A landscape with many valleys, sampled at points; each row gives a point and its height.
A ball rolls from a point to the lowest of its 2 nearest points, and stops where none of them is lower. Distance is the straight distance between rows; heights are no part of it.
j172 height 492: [  7 -10  14  22  17  32  -1  36   1  27 -18 -14 -22  -5 -49   4  21 -23
 -16  12 -37  -6]
j973 height 419: [ 13  51   9 -18  38   0  25  33  18   3 -12  16   2 -45  -4  16  20 -49
  -8  52 -60 -30]
j787 height 664: [  6 -44  35   1  30 -21  -7  16 -25  37 -25  39  56  -7  31 -23 -13 -20
 -24 -11 -38 -37]
j435 height 471: [-28  28 -38 -53  11 -22   3 -10  -8  -1  -5  47  41  -1  -4 -37 -31  -3
   6 -17  -2 -42]
j561 height 476: [  7 -46  36   1 -19 -16 -52 -27 -25  17  29  -8 -32  -4 -28  23  35 -21
   5 -39  28  40]
j673 height 307: [ 23 -26   0   8   3  -2  16  26  16  18  36   8  35 -45  65  27 -21 -12
 -38   3 -21 -31]
j187 height 518: [ 25 -34  -5  56  30  44  23  31   1   4 -14 -38  21  10  -9   3  -6  22
 -27  53  -2  11]
j299 height 326: [ -3  57   2  50  -4  27  16  14   9 -41 -19  -6 -31  27   0 -19  18  21
  32  -4  27  47]
j354 height 542: [ -2   3  29  -5  25  -5 -24  11   1   9  -2 -15  -1  -6 -72   8  47 -43
   0  -6 -32  16]
j342 height 284: [-19  68   9 -11  29  34  14  57   4  -4  11  16 -70 -27 -42  -1   9 -27
  -8  27 -16   9]
j433 height 576: [ 12  -8  -7  28  16   8  21   1   9 -16 -34 -33  51  10  -4 -14  -4  17
   3  -2 -14 -32]
j219 height 717: [ 19 -51  26  11 -12 -10 -22 -19 -26  15 -10 -50  30 -11 -29  13   4  11
  -2 -46  -1 -10]
j126 height 853: [  7 -28  46 -38 -27 -55 -36 -33 -34  18  -8  30 -42 -20  36   8  33 -47
  10 -40  11  19]
j247 height 646: [-23 -12   7  14 -33 -13 -51 -45 -16 -29 -52   4  17   7   1  11  47  14
  -6 -39  14  -3]
j801 height 378: [ -4  39  -7  27  -9  21  35   6  31  -3 -24  -9 -34  19 -19   3  12 -16
  35   7   3  12]
j688 height 479: [ 20 -28 -12  34  17  48  12  12   8  10  -6 -27  14  24  24   6  18  52
  -9  66  22  29]
j334 height 399: [ -6  47 -33   7 -16  13  18  12  57 -23   2  -4  -5   8  30  12  15 -25
   9  13   0  18]
j53 height 300: [  9 -12   4 -19  20  14  28   7 -26  18  24 -30 -17  13 -54  -9 -42  21
  21  -6   9   0]
j833 height 440: [-11   7  -8 -22  -6  18  20  17  19  27  66  12 -54 -19  -6  28 -12   2
 -11  50 -12  19]
j581 height 802: [  6 -16  36 -38  12 -27 -33  -6 -33 -13 -51  60   7 -32  54 -25  24 -46
 -19 -23 -11   0]
j636 height 276: [ -5  -3 -13  15 -13  27  -9  -7  37 -13  11 -21 -35  15 -14  -2   5  16
   0  27  37  66]
j899 height 273: [ 28 -20   1  26  11  32  19  30   0  41  42 -34  -6 -22   3  29 -34 -18
 -49  43 -27   7]
j498 height 820: [ 23 -40  27 -29 -36 -57 -30 -11 -22   9  31  19 -15  -5  44  15   8 -48
  19 -17  31  16]
j921 height 516: [-35  58  -3 -24   8  23  23  13   2   9 -11  27 -48 -11  -6 -14 -32  11
  -4 -16   6   4]
j402 height 432: [ -9  -6  10  32   6  55  -9  30  33  26 -21 -25 -26 -23 -13  23  -1 -17
 -46  12 -32   8]
j575 height 622: [  3 -44   2  25 -11 -14   4 -27 -44 -23  -1 -20  33  46 -44  -3  43  46
  37  19  -9 -28]
j759 height 367: [-13   0 -10  22   4  52  11  30  32  28   3   5 -27   9  -1   6  -9  16
 -35  20  -9  21]
j591 height 619: [  6  23 -23  -5  -7 -18  16 -36 -17 -38   1 -29  -9  36 -25  -8  -3  23
  60  -6  54   1]
j746 height 439: [ 20   1 -43 -29   1  -2   8   9  32  -9  20 -13  35 -19  49   3 -61  32
 -34 -34  15  11]
j954 height 674: [-55   9   3  -9 -11   4 -50 -55 -17   0 -37  30 -16   5 -16  -4  37  21
 -17 -20  -1  -8]
j767 height 749: [ 30 -70   4  -2 -19 -28 -41 -46 -17   4   9 -34  16   3  -8  21   5  26
   1  -7  32   8]
j889 height 543: [-11   7 -23 -15 -17 -29 -30   3   8  -7  25  47  43  12  33  -6  -1 -20
 -12 -17   4  -8]
j376 height 782: [ 31 -52  15 -15 -34 -41 -32 -44  -9   7  -4  -1   1  11  32  21  19  -4
  23  -7  28   9]
j586 height 598: [-23  -1   7  29  15   4  19  -1 -38 -34 -48   3  44  21 -27 -21  30  22
  -5 -17 -27 -28]
j191 height 418: [-11  46  12  -9  38  10  44   1 -15  13 -57  -8  -2  -7 -27 -28 -20  16
  19 -14  -2 -51]
j140 height 351: [ 24  10  31   9  33  27  45  35 -30  10  12 -44 -32  -5 -31 -20 -63  50
 -11  -8  11   1]
j596 height 628: [ -1 -32  36 -15  26 -26  -7  -6  -9  20 -54  -3  37 -27  16 -11  12 -18
  -4  -8 -27 -49]
j658 height 517: [ 16  -6 -47 -14 -26 -31   5  -5  33 -10  31  25  18  27  30 -10 -20  -8
  43  31  19 -13]
j135 height 550: [ 29 -13  -2  54  24  16  27  22  12 -13 -13 -64  40  18 -12   8  13  16
   1   2 -15  14]
j32 height 392: [ 25 -31 -21 -12  13   7   7   5  30  22  41  -8  21 -37  62  18 -51  24
 -43  13   4  -3]
j76 height 680: [-15 -51 -17  22 -34  29 -32 -30 -27 -15   7  -9 -30  49 -33   7  37  49
  12  38  24   8]
j205 height 575: [  1  -2 -24  -3  -8 -32 -12 -21 -15 -22 -12  41  65  33  17 -27  14  -4
  16 -12  -5 -34]
j549 height 585: [ -6 -18  28 -17  13 -22 -28  -3 -17  28 -14   8  12 -11 -25  10  41 -29
   6  -3 -32 -20]
j64 height 420: [ 10  13 -16 -22  -5 -31  24  13  22  11  57  -8  -3 -17 -11  18  12 -32
  19  26 -23 -10]
j974 height 494: [-31  64 -36 -42  -7 -11  24   0 -11 -13   8  41  -2   6   9 -31 -49   8
   5 -18   4  -2]
j364 height 593: [-21  19 -21 -17 -19 -26 -17 -32   9 -17  -5   0   1  41 -10   5  19 -13
  48  -1  29 -14]
j399 height 600: [ -8 -27   1  15 -20 -26  -8 -40 -35 -15  -9  12  41  31  -9  -8  28  19
  24   3   7 -39]
j65 height 638: [ -9 -10 -27   9 -16  -7   5 -50  -9 -29 -26 -28   7  21 -14  -5   9  63
  32  13  45  -7]
j896 height 393: [ 37 -19 -22  -7  -3   4  -7  -6  36 -14   3 -30  35  -3  23   3 -27  18
  -2 -16  21   3]
j62 height 325: [  4  25 -13  -9  -6  -3  13  17  40   9   0 -31  13 -22   0   2 -26  -7
  -5 -22  -2  -8]
j804 height 423: [-34 -19   7 -29 -11   6 -21   2  -6  40  17  20 -12 -12   5  13 -10  -8
 -32 -22 -26  16]
j461 height 247: [ 14  49 -21   1   9  -1  50  20  45  -1   3 -40 -19 -33   6  25 -31 -32
  -2  12 -13 -19]
j315 height 477: [-34  19  -4 -42   1  -7 -19 -14   6  13  -9   6  -9 -19 -34  -1 -24 -10
 -17 -44 -17   4]
j897 height 701: [ 25 -40  22  13  -3 -27 -13   7 -12  21 -10  32  49 -12  63  -6 -19 -18
 -26 -46  -9 -22]
j278 height 445: [ -7  42 -22 -16  36  -7  35   4  -6 -17 -52  27  36   8   6 -32 -29   8
  18 -12  -1 -57]
j526 height 683: [ 12 -32  31  11  -9 -16 -30 -16 -24   2 -51 -22  21 -10  18   7  31  -3
 -19 -57  -5  -7]
j740 height 444: [ 15  37 -25  40  -5   5  39  28  35 -22  39  -4   2   5  16  -4 -10  -5
  -5  14   8  52]
j513 height 554: [  5 -23 -34 -35 -38 -25 -27 -32  28  -2  11  21   4  11  26   4  -7 -15
  45  -2  41 -27]
j216 height 508: [ -4  22 -23 -42 -15 -41 -28  14  11 -25  51  65  20 -24  34  -9  13 -52
  -8 -16   6 -14]
j213 height 693: [-54  12   0  -9 -24   1 -31 -58 -41 -15 -12  21 -24  25 -52  -5   4  34
  14 -12  21  -4]
j523 height 353: [ -9  43  11 -19  48  33  -4  29   0   6 -10  29 -26 -33 -39   4  24 -37
 -12  47 -48   3]
j438 height 770: [  6 -39  57 -24  12 -40  -1 -16 -56   1 -51  25  -9  -9  42 -23  12 -33
  -9 -40  15 -27]
j690 height 699: [-38  -2  -1  14 -17  14 -18 -54 -40 -25  16   6 -54  47 -37  -5   3  50
  35  22  34  19]
j911 height 740: [ 15 -40  34   2  -7 -45 -20 -16 -35 -22 -36  18  22 -11  71 -24   4 -32
 -22 -67  21 -24]
j563 height 468: [ -6  23 -27 -46 -13 -35  -4  -1  31 -20  55  33   5 -15  -1   7   7 -39
  34  -6   2   0]
j89 height 484: [-10  44   2 -18   4  30  46  28   8  22  34  19 -58 -22  -1  -3 -38  20
 -14  19  -8   9]
j321 height 478: [ 26  16 -33   1 -10  -6  30   5  32  -8  57  -3  11  25  30  -3 -31   6
  13  21  16  32]
j797 height 425: [ -5 -13 -14  38  -9  35  12   3  34  16 -22   6  -1  12  38  11  -7  17
  -1  38  -2  17]
j819 height 348: [-39  18  -1   2 -15  -7 -36 -25  24 -29  21 -15 -10   7 -30   5   8  -2
  10 -13  31  63]
j736 height 386: [  2  29  28  10  27  27  45  24 -28   6 -25 -13 -23   9  -7 -24 -47  43
  17 -12  -2 -19]
j993 height 408: [-19 -21   8  13 -15   2 -53 -22  -1  -2   8 -27 -18  13 -60  17  35  -6
  17 -20  16  42]
j87 height 615: [-30   5  17   8   3 -13 -28 -18 -48 -31 -54  13  48   8 -32 -14  68   7
 -10 -22 -29 -23]
j611 height 358: [ 24  18  -5 -17  16 -10  41   5   1  10  36 -17   1  25 -36  -5 -28 -20
  34  19 -12 -11]
j244 height 210: [ -9  48   8   6  29  43   7  54  -8   1   4   4 -45   7 -47 -20 -20 -10
  -4  -4 -14  42]
j27 height 319: [  5 -20  22   6 -21  -6 -25  15  10  22  23  36 -13 -23  49  11  15 -25
 -33 -11 -23  17]
j572 height 657: [  1 -45 -10  19 -11  21  -5 -34  -2 -24 -17 -34   0  22  -9   2  31  81
  14  51  36  -4]
j491 height 137: [ 29  23  -6  41  20  25  48  26  27  20  11 -54  -8 -31   8  34 -32 -19
 -23  46 -22  -6]
j760 height 376: [ 21 -19  -4  12   0  29   3  28  29  20  62 -30 -39 -17   1  29 -14  -4
 -18  60  -7  29]
j517 height 183: [ -6  -7   3   1 -20   7  -1  24   7  29  39  47  11 -29  66   9  -6  -6
 -49  14 -36 -13]
j94 height 277: [ 11  61  25  45  19  32  26  61   3 -21 -16 -12 -40   5  -8 -17 -10  25
  -2 -15  -2  42]

For each start below, name the point where the ball stops.
j974 -> j53
j921 -> j491
j581 -> j759
j575 -> j53
j87 -> j759
j438 -> j759
j498 -> j247
j690 -> j244
